Points, in no order, along strands that fork, close into loops and pass close to each other.
Two points are linked if the straight distance between their rows is under 41.5. Some points are linked to none.
Q_912: [  5   0   8  14  -4 -17   8   3  24   6  -2   6 -13  -7   8   4  -7  10
   9  -3   7  16  -7]
Q_138: [ 22  11  -6   3  11  -5  -3   2  -1  13   0   3   0 -12   3   1  17   3
  -5  11   8   1  -9]
Q_62: [ -7 -10   1 -26 -14 -14  -6 -11   9   5  11  -2  18   3 -20   0  -8 -12
  24   3 -15   1  15]
Q_616: [  1  -2  -6 -30 -27  -7   0 -13  -6   9  18  -3  33   4 -27 -12  15 -24
  19   8  -2 -13  25]
Q_952: [  1  -1  11  12  28   4  17   4   1 -10 -22  18 -35  -3  14  20   9  28
 -11  -8   7  -9 -14]
Q_130: [  2   6   0   1  16   7  -7  -1 -22  -4   7  -2 -12  11   2  13  26  -1
  -2  -5  21  -9  -5]
Q_904: [ -2  -5   2 -22 -13 -11  -5  -8  -8   5  11  -4  15   5 -24   1   7 -22
  18   0  -2  -2  14]
Q_46: [ -2  -2   4 -10  11   2 -17   5 -19  -7  11 -18   3  12   0   8  21  -6
   2 -10  11  -7   6]
Q_539: [  5  18   1  10  -2   5  -7   5 -14   0  27 -19  10  13   6  -6  25   0
   7   0  28  -9   8]
Q_198: [ -6  -3  -4   5  11  16  -9   2   1  -5   0  -3  -2   3  21   4  -2  15
 -10   6 -12  -3  -8]
Q_534: [-22   6  17  17  -2   0   3   5  18  -9  -3   3 -23   1  27  10   7  17
  14 -16  16   6  -4]
Q_903: [  9  15  15  18   9   1  11  14   1   6  -1 -10  -9   5  13   0   7   7
   0  -9  15  -2  -3]
Q_772: [ -3 -15  -8 -22   5   0  -9 -17 -12  -1  -7   4   3   6 -21  12 -12 -16
   2   2 -14  -6  -1]
Q_501: [-13  -7   8  -8  -6 -28 -14  15  22  -8  -9 -11   9  -7   2  -1   1   0
  12 -17   5  24   3]
Q_471: [  4   2  -1   0  17   9  -1  -7 -18   1   7   4 -16   8   0  12   9   1
  -3   2   5  -7  -5]
Q_591: [  6  12 -13   4  -9  17  -1 -15 -14   9  16  16   6 -10  -1 -10   1  -6
  -2  24   1   0  -2]
Q_593: [  7  15   3  16  -9  15   9   8 -19   3   1  -7  11   7  -5 -10  -1 -17
  -7  -2   4  -5   2]
Q_618: [ -3   0  -6  -3   4   8 -18  -3   8   1  13  -6   6  -2  20  -4  -1  13
  -2  13 -13   3  -1]
Q_588: [-21 -15  -3  24 -12  -3   9   4  14 -16 -12  10 -14   4   9   5 -26   1
  -7  -6  -3  12  -7]
Q_386: [-26 -26   0 -11  -7 -12 -11  -8  11 -14 -12   6  -9   6  -9  15 -21  -2
   8 -12  -5  18  -2]
Q_857: [ -1 -17 -13   5  -6  -6   9  -7  12  -5 -13  13  -7  -1 -10  -1 -35  -2
  -7   6 -18   4  -8]
Q_841: [  3  16  -8   7 -15   8  -6  -4 -22   2  27  -8  15  10  -6  -6  25 -11
   2   5  25  -8   7]
Q_473: [  9   5  -5  -6 -18  -8   7  10   6  12 -15   1  21 -10 -14 -17   0 -25
   0   5  -8   2   5]
Q_29: [  4   5  -2   7   1   3   1 -16 -18   1   5  16 -15   0  -6  10   3 -13
  10   8   7   3  -7]
Q_885: [  7  -1   3  -9 -10 -17   6  10   5   7 -18  -2   9  -5 -19  -5  -2 -22
   5  -8  -4   6   0]
Q_627: [ -7  -2   8  -9  27  -8 -15   7  10 -10  -9  -8 -15  -3  22  14  18  23
  -1 -12   8   1  -6]
Q_918: [-13 -16  -7 -11 -33  -6   9 -14   6  -4 -15  13  21  -4 -21  -9 -22 -28
  12   5 -22  -1  12]
Q_753: [ -5   4   2  27   9  12  18   1  -6 -13 -16  16 -26   3  15   7 -14   7
  -7  -2  -2  -8 -11]
Q_643: [-13  -6   2  -2  16  -9 -14  11  14 -12 -21   1 -18 -10  22  12  15  22
  -7 -16  11  13 -14]
Q_790: [  0  10  12  17  19   5  15  12   9  -5 -21   8 -21  -5  27  15  18  25
 -10 -10  14  -9 -14]
Q_36: [  5   4   4  -4  -5  17   1 -10 -10   7  30  -9   7  14  -8  -9  -8   2
   3   8  -5 -11  12]
Q_228: [ 12  23   5  15   6   2   3  12  -8   8  14 -17   7   8   8  -5  23   2
  -1  -5  26  -8   4]
Q_795: [  4   6  -3  -8   8   7 -16  -3   1   5  25 -17  14   0  15  -8   6  14
   2  11  -5  -4   8]
Q_15: [ 13  13  -9 -14  -8  -7  -8   0  -5  13  20 -11  22  -6 -12 -15  20 -12
   7   9   7  -4   9]
Q_940: [  2  -6 -16   2  -8   1   6 -13   5   2  -9  20  -2  -9 -10  -6 -26  -7
  -3  19 -18   4  -4]
Q_35: [ 16   9   2  17  20  10  17  -2  -2   4  -4  13 -17  -5  18   9   5  21
 -13  13   2  -7 -13]
Q_186: [  5   8   3  -4  22   1 -14   3   1  -1  20 -20  -1   3  20   1  20  21
   2   2   5 -12   4]
Q_942: [ -6   5  17   3  -4  -8  -2   3   3  -1  10  -8  -5   6   4   4   3   1
  20 -11   9  12   6]
Q_124: [ -3   4 -14 -17 -30  22   1 -22 -17   5  20   6  33  -7 -20 -28  -1 -20
  -3  15  -9 -15  19]
Q_3: [ -5  -7  10  -2  30  -1   7   4   0 -12 -24  10 -33   2   5  21   3  26
 -10 -16   5  -4 -12]
Q_778: [ 10   3  13  15  13   0  17  19   2   0 -14  -9 -10   5   4   1  -6   9
 -11 -11   0  -3  -5]
Q_84: [ 18   7 -20 -18  -6  17   4  -8 -16  13  15   0  23  -9 -22 -26   7  -6
 -21  18  -7 -23   8]
Q_480: [ 20  13  -6  -1 -10   2   9  11   0  15  -7  -2  20  -9 -12 -20   2 -13
 -10   9  -7  -3   3]
Q_321: [ -8  -1   0  -9 -28  17  -2 -15 -11   2  19  -2  30   3 -12 -17 -12 -16
   7   7 -16  -7  19]
Q_360: [  4   3 -12   8  -9  10   2  -9  -6   3  -2  14   4  -9   1  -8 -11  -8
  -5  18 -10   4  -6]
Q_950: [ 14  20   6   3   3 -15  -7   9  17   8  13 -18  12 -12  16 -11  13  10
  11   5   8   6   4]
Q_225: [  8   8 -19 -26 -23  17   9 -18 -15  13  19   9  27 -13 -29 -34   3 -16
 -12  19  -3 -24  19]
Q_95: [  6  18  16  12  25   5   8  13   6  -1 -11  -2 -16  -5  29  12  30  27
  -5  -8  22 -16 -10]
Q_899: [ -2   0  10 -19  19 -11 -18   2  -9  -6   2 -17  -7   7  -3  10  17   3
   7 -20  13   1   3]
Q_115: [-19 -20  -5 -16 -13 -14 -13 -10   8  -6 -10   9   7   0 -13  12 -11 -15
  13  -5 -10  17   0]
Q_754: [ 20  12   1   9   0   9  12  11  -9  10   4  -9   8   2  -7 -12   1  -8
  -9   0   0  -7   3]
Q_108: [-14 -17  -5  16  -8  -3   7  -4   1 -16 -16  12 -15   4  -5   4 -36  -8
  -4  -5  -8   6  -7]
Q_5: [-7 15  5 23 -5 24  6 -1 -7  0 11  2 -4  5 21 -3  0  3  0  5  5 -3  0]
Q_774: [  9  -9  -1 -20  14 -13  -8   3  13   8  -1  -9   0   2 -10   3  -7   4
   3  -2 -14  -1   1]
Q_378: [ 18  -4  -6  -5  17   7   5   8  -5   5 -10  -3   7   1  -7  -1  -7   4
 -21   8 -21  -9  -4]
Q_675: [ 10  16   3  -2  -6 -15  -7   9   5   9  11 -13  22  -7   2 -10  18  -8
  11   3  11   7   6]
Q_490: [-21   5  18   6   2   0  -6   5   4  -9   9  -8 -16  10  20   9   7  10
  18 -15  10   6   4]
Q_782: [ -2  -6   1 -15  -5  -2 -14  -6 -16  -1  12 -10  11   8 -13   4  10 -17
  12  -4   3  -1  10]
Q_592: [ 21   4 -15 -17  11   9  -5  -2 -15  13  15  -6  16  -1 -14 -10  13   3
 -15  17  -7 -17   3]
Q_671: [ 10  -4 -11 -25 -10   6   5 -18  -5  13   8   7  14   0 -26 -11  -9 -18
   6  16 -14 -15  12]
Q_255: [ -6 -11  -1  -7 -26   5   3  -5   3   1  -3  -1  24   1 -13 -13 -21 -18
   3   2 -23   0  11]
Q_586: [ -2  -2  -4   4 -10  -7   6  -9 -11  -4 -10  20  -8  -5 -15   5  -6 -24
  11   2   2  11  -7]
Q_38: [ -8  -9   0   1 -19   0  -3   7   9  -1  -5 -11  21   3  -1 -11 -16 -11
  -2  -2 -16   7   5]
Q_377: [  6   6   5  -3  31  -2  -8   7   4  -1  -1  -9 -11  -4  23  12  23  25
  -4  -3   8  -8  -8]
Q_806: [-11  -4  -2  11   2   0  -4   0  -3 -10 -18  12 -14  -3   9  11   1  -5
  -3  -6   5  13 -13]
Q_831: [-19 -13  -2   8   4 -15  -8  13  23 -18 -27   6 -22 -13  17  11   6  20
 -12 -21  21  22 -12]
Q_345: [  7  11  -9 -16 -21  -4  -7  -7 -11   9  29  -8  29  -2 -17 -18  21 -14
  11  13   8  -8  18]
Q_720: [ 16  13 -12   5   8  14  -4  -8 -11  10  13   8   2  -9   8  -5  14   8
  -9  21   5  -2  -5]
Q_606: [-12  -8   6 -17   6 -12 -18  -3  -5  -7 -11  -1  -8  -1  -7  13   9  -7
  11 -20   9  17  -1]
Q_125: [-11  -8   2   5  16   9  -3  14   4 -10 -14  -4  -8   5  22   7  -2  18
 -16  -5 -10  -3  -8]
Q_94: [ 15  -5  -8 -22   9   1  -5   2   3  12   3 -11  15  -1 -14  -8   0   0
  -8  10 -20 -11   5]
Q_207: [ -2   6  12  23  -4  -9  11   4  22   0  -4   7 -19  -5  22   9  -2  16
   9  -5  17  13  -8]
Q_779: [  5 -11   3  12  12  -9  15  14  10  -6 -23   4 -19  -1   2   7 -13  12
 -19 -12  -2   5 -11]
Q_444: [ -2  -4  -6  -1  25  17  -3  -9 -14  -5   1   7 -13   7   9  14  -1  14
 -10  10  -9 -11  -9]
Q_581: [ -3  11   4  27   1  20  14  -1 -13  -5  -3   9 -12   6  12   0  -9  -2
  -4   3   2  -5  -6]
Q_458: [ 26   7   1   6  20  -5  10   3   1  11  -5   7 -10  -8   4   7   9  13
  -9   9   3  -1 -12]
Q_621: [ -6  -2   1  17 -17  -2   3  15  16   0 -11  -8  13   0  12 -10 -13  -3
  -7  -5  -7  13  -4]
Q_991: [-26 -18  -4  15  -4 -14   2   8  24 -19 -21  10 -27  -6   9  12 -10  16
 -11 -20  20  18 -10]
Q_847: [ -1 -19   3   0   8 -15   3  11  20  -5 -16  -1 -16   0  -3   8 -19  14
  -9 -15  -4   9  -7]
Q_45: [ 10  -6  -4   9  11  14  13   1 -13  -4 -11   5  -3   5  -6  -4 -26   2
 -20   7 -25 -11  -4]
Q_580: [-10  11  11  16 -14  15   3   2 -16  -2  11  -8   7  12   3  -4  -2 -13
   6  -5   6  -1   7]
Q_414: [  1   2   9   5 -12 -12   4   2  11   7   8   2  -1   0   0  -1  -7   0
  15   0   1  14   3]
Q_302: [ -2   0   9   3 -16   5   7  -9   3   6  22   0   5   7  -7  -8 -19  -1
  15   5 -11   5  11]
Q_707: [  2 -18   2 -16   9 -18  -2   2  17   3 -10  -4 -10   3 -14   8 -16   6
   1 -11 -11   8  -1]
Q_589: [-19 -24 -12  -9 -24 -13  -2 -10  10 -10 -18  14  11  -4 -17   3 -22 -22
   7   2 -15  10   1]
Q_954: [-24 -19   8   0  -5 -14  -3  -6  12 -12  -4   8 -22   5  -3  16 -20   6
  12 -15   2  19  -2]

A tip is a point with one link. Name the tips that can be reached along the links from each point below, in the order of the rows.
Q_942: Q_36
Q_589: Q_841, Q_621, Q_45, Q_954
Q_458: Q_588, Q_35
Q_580: Q_885, Q_753

How many points has the smallest loop of links through each point below? Write - if it is on no loop.
Q_707: -
Q_207: 6
Q_831: -

Name the points in between on the shortest way along the links from the first point to the second, in order.
Q_228 / Q_255: Q_903 > Q_778 > Q_779 > Q_847 > Q_707 > Q_774 > Q_94 > Q_592 > Q_84 > Q_225 > Q_124 > Q_321
Q_471 / Q_62: Q_130 > Q_46 > Q_782 > Q_904
Q_950 / Q_125: Q_675 > Q_15 > Q_345 > Q_616 > Q_904 > Q_782 > Q_46 > Q_130 > Q_471 > Q_444 > Q_198
Q_5 / Q_885: Q_580 > Q_593 > Q_754 > Q_480 > Q_473
Q_899 / Q_952: Q_46 > Q_130 > Q_471 > Q_444 > Q_198 > Q_618 > Q_795 > Q_186 > Q_377 > Q_95 > Q_790
Q_588 / Q_35: Q_108 > Q_857 > Q_940 > Q_360 > Q_591 > Q_720 > Q_138 > Q_458
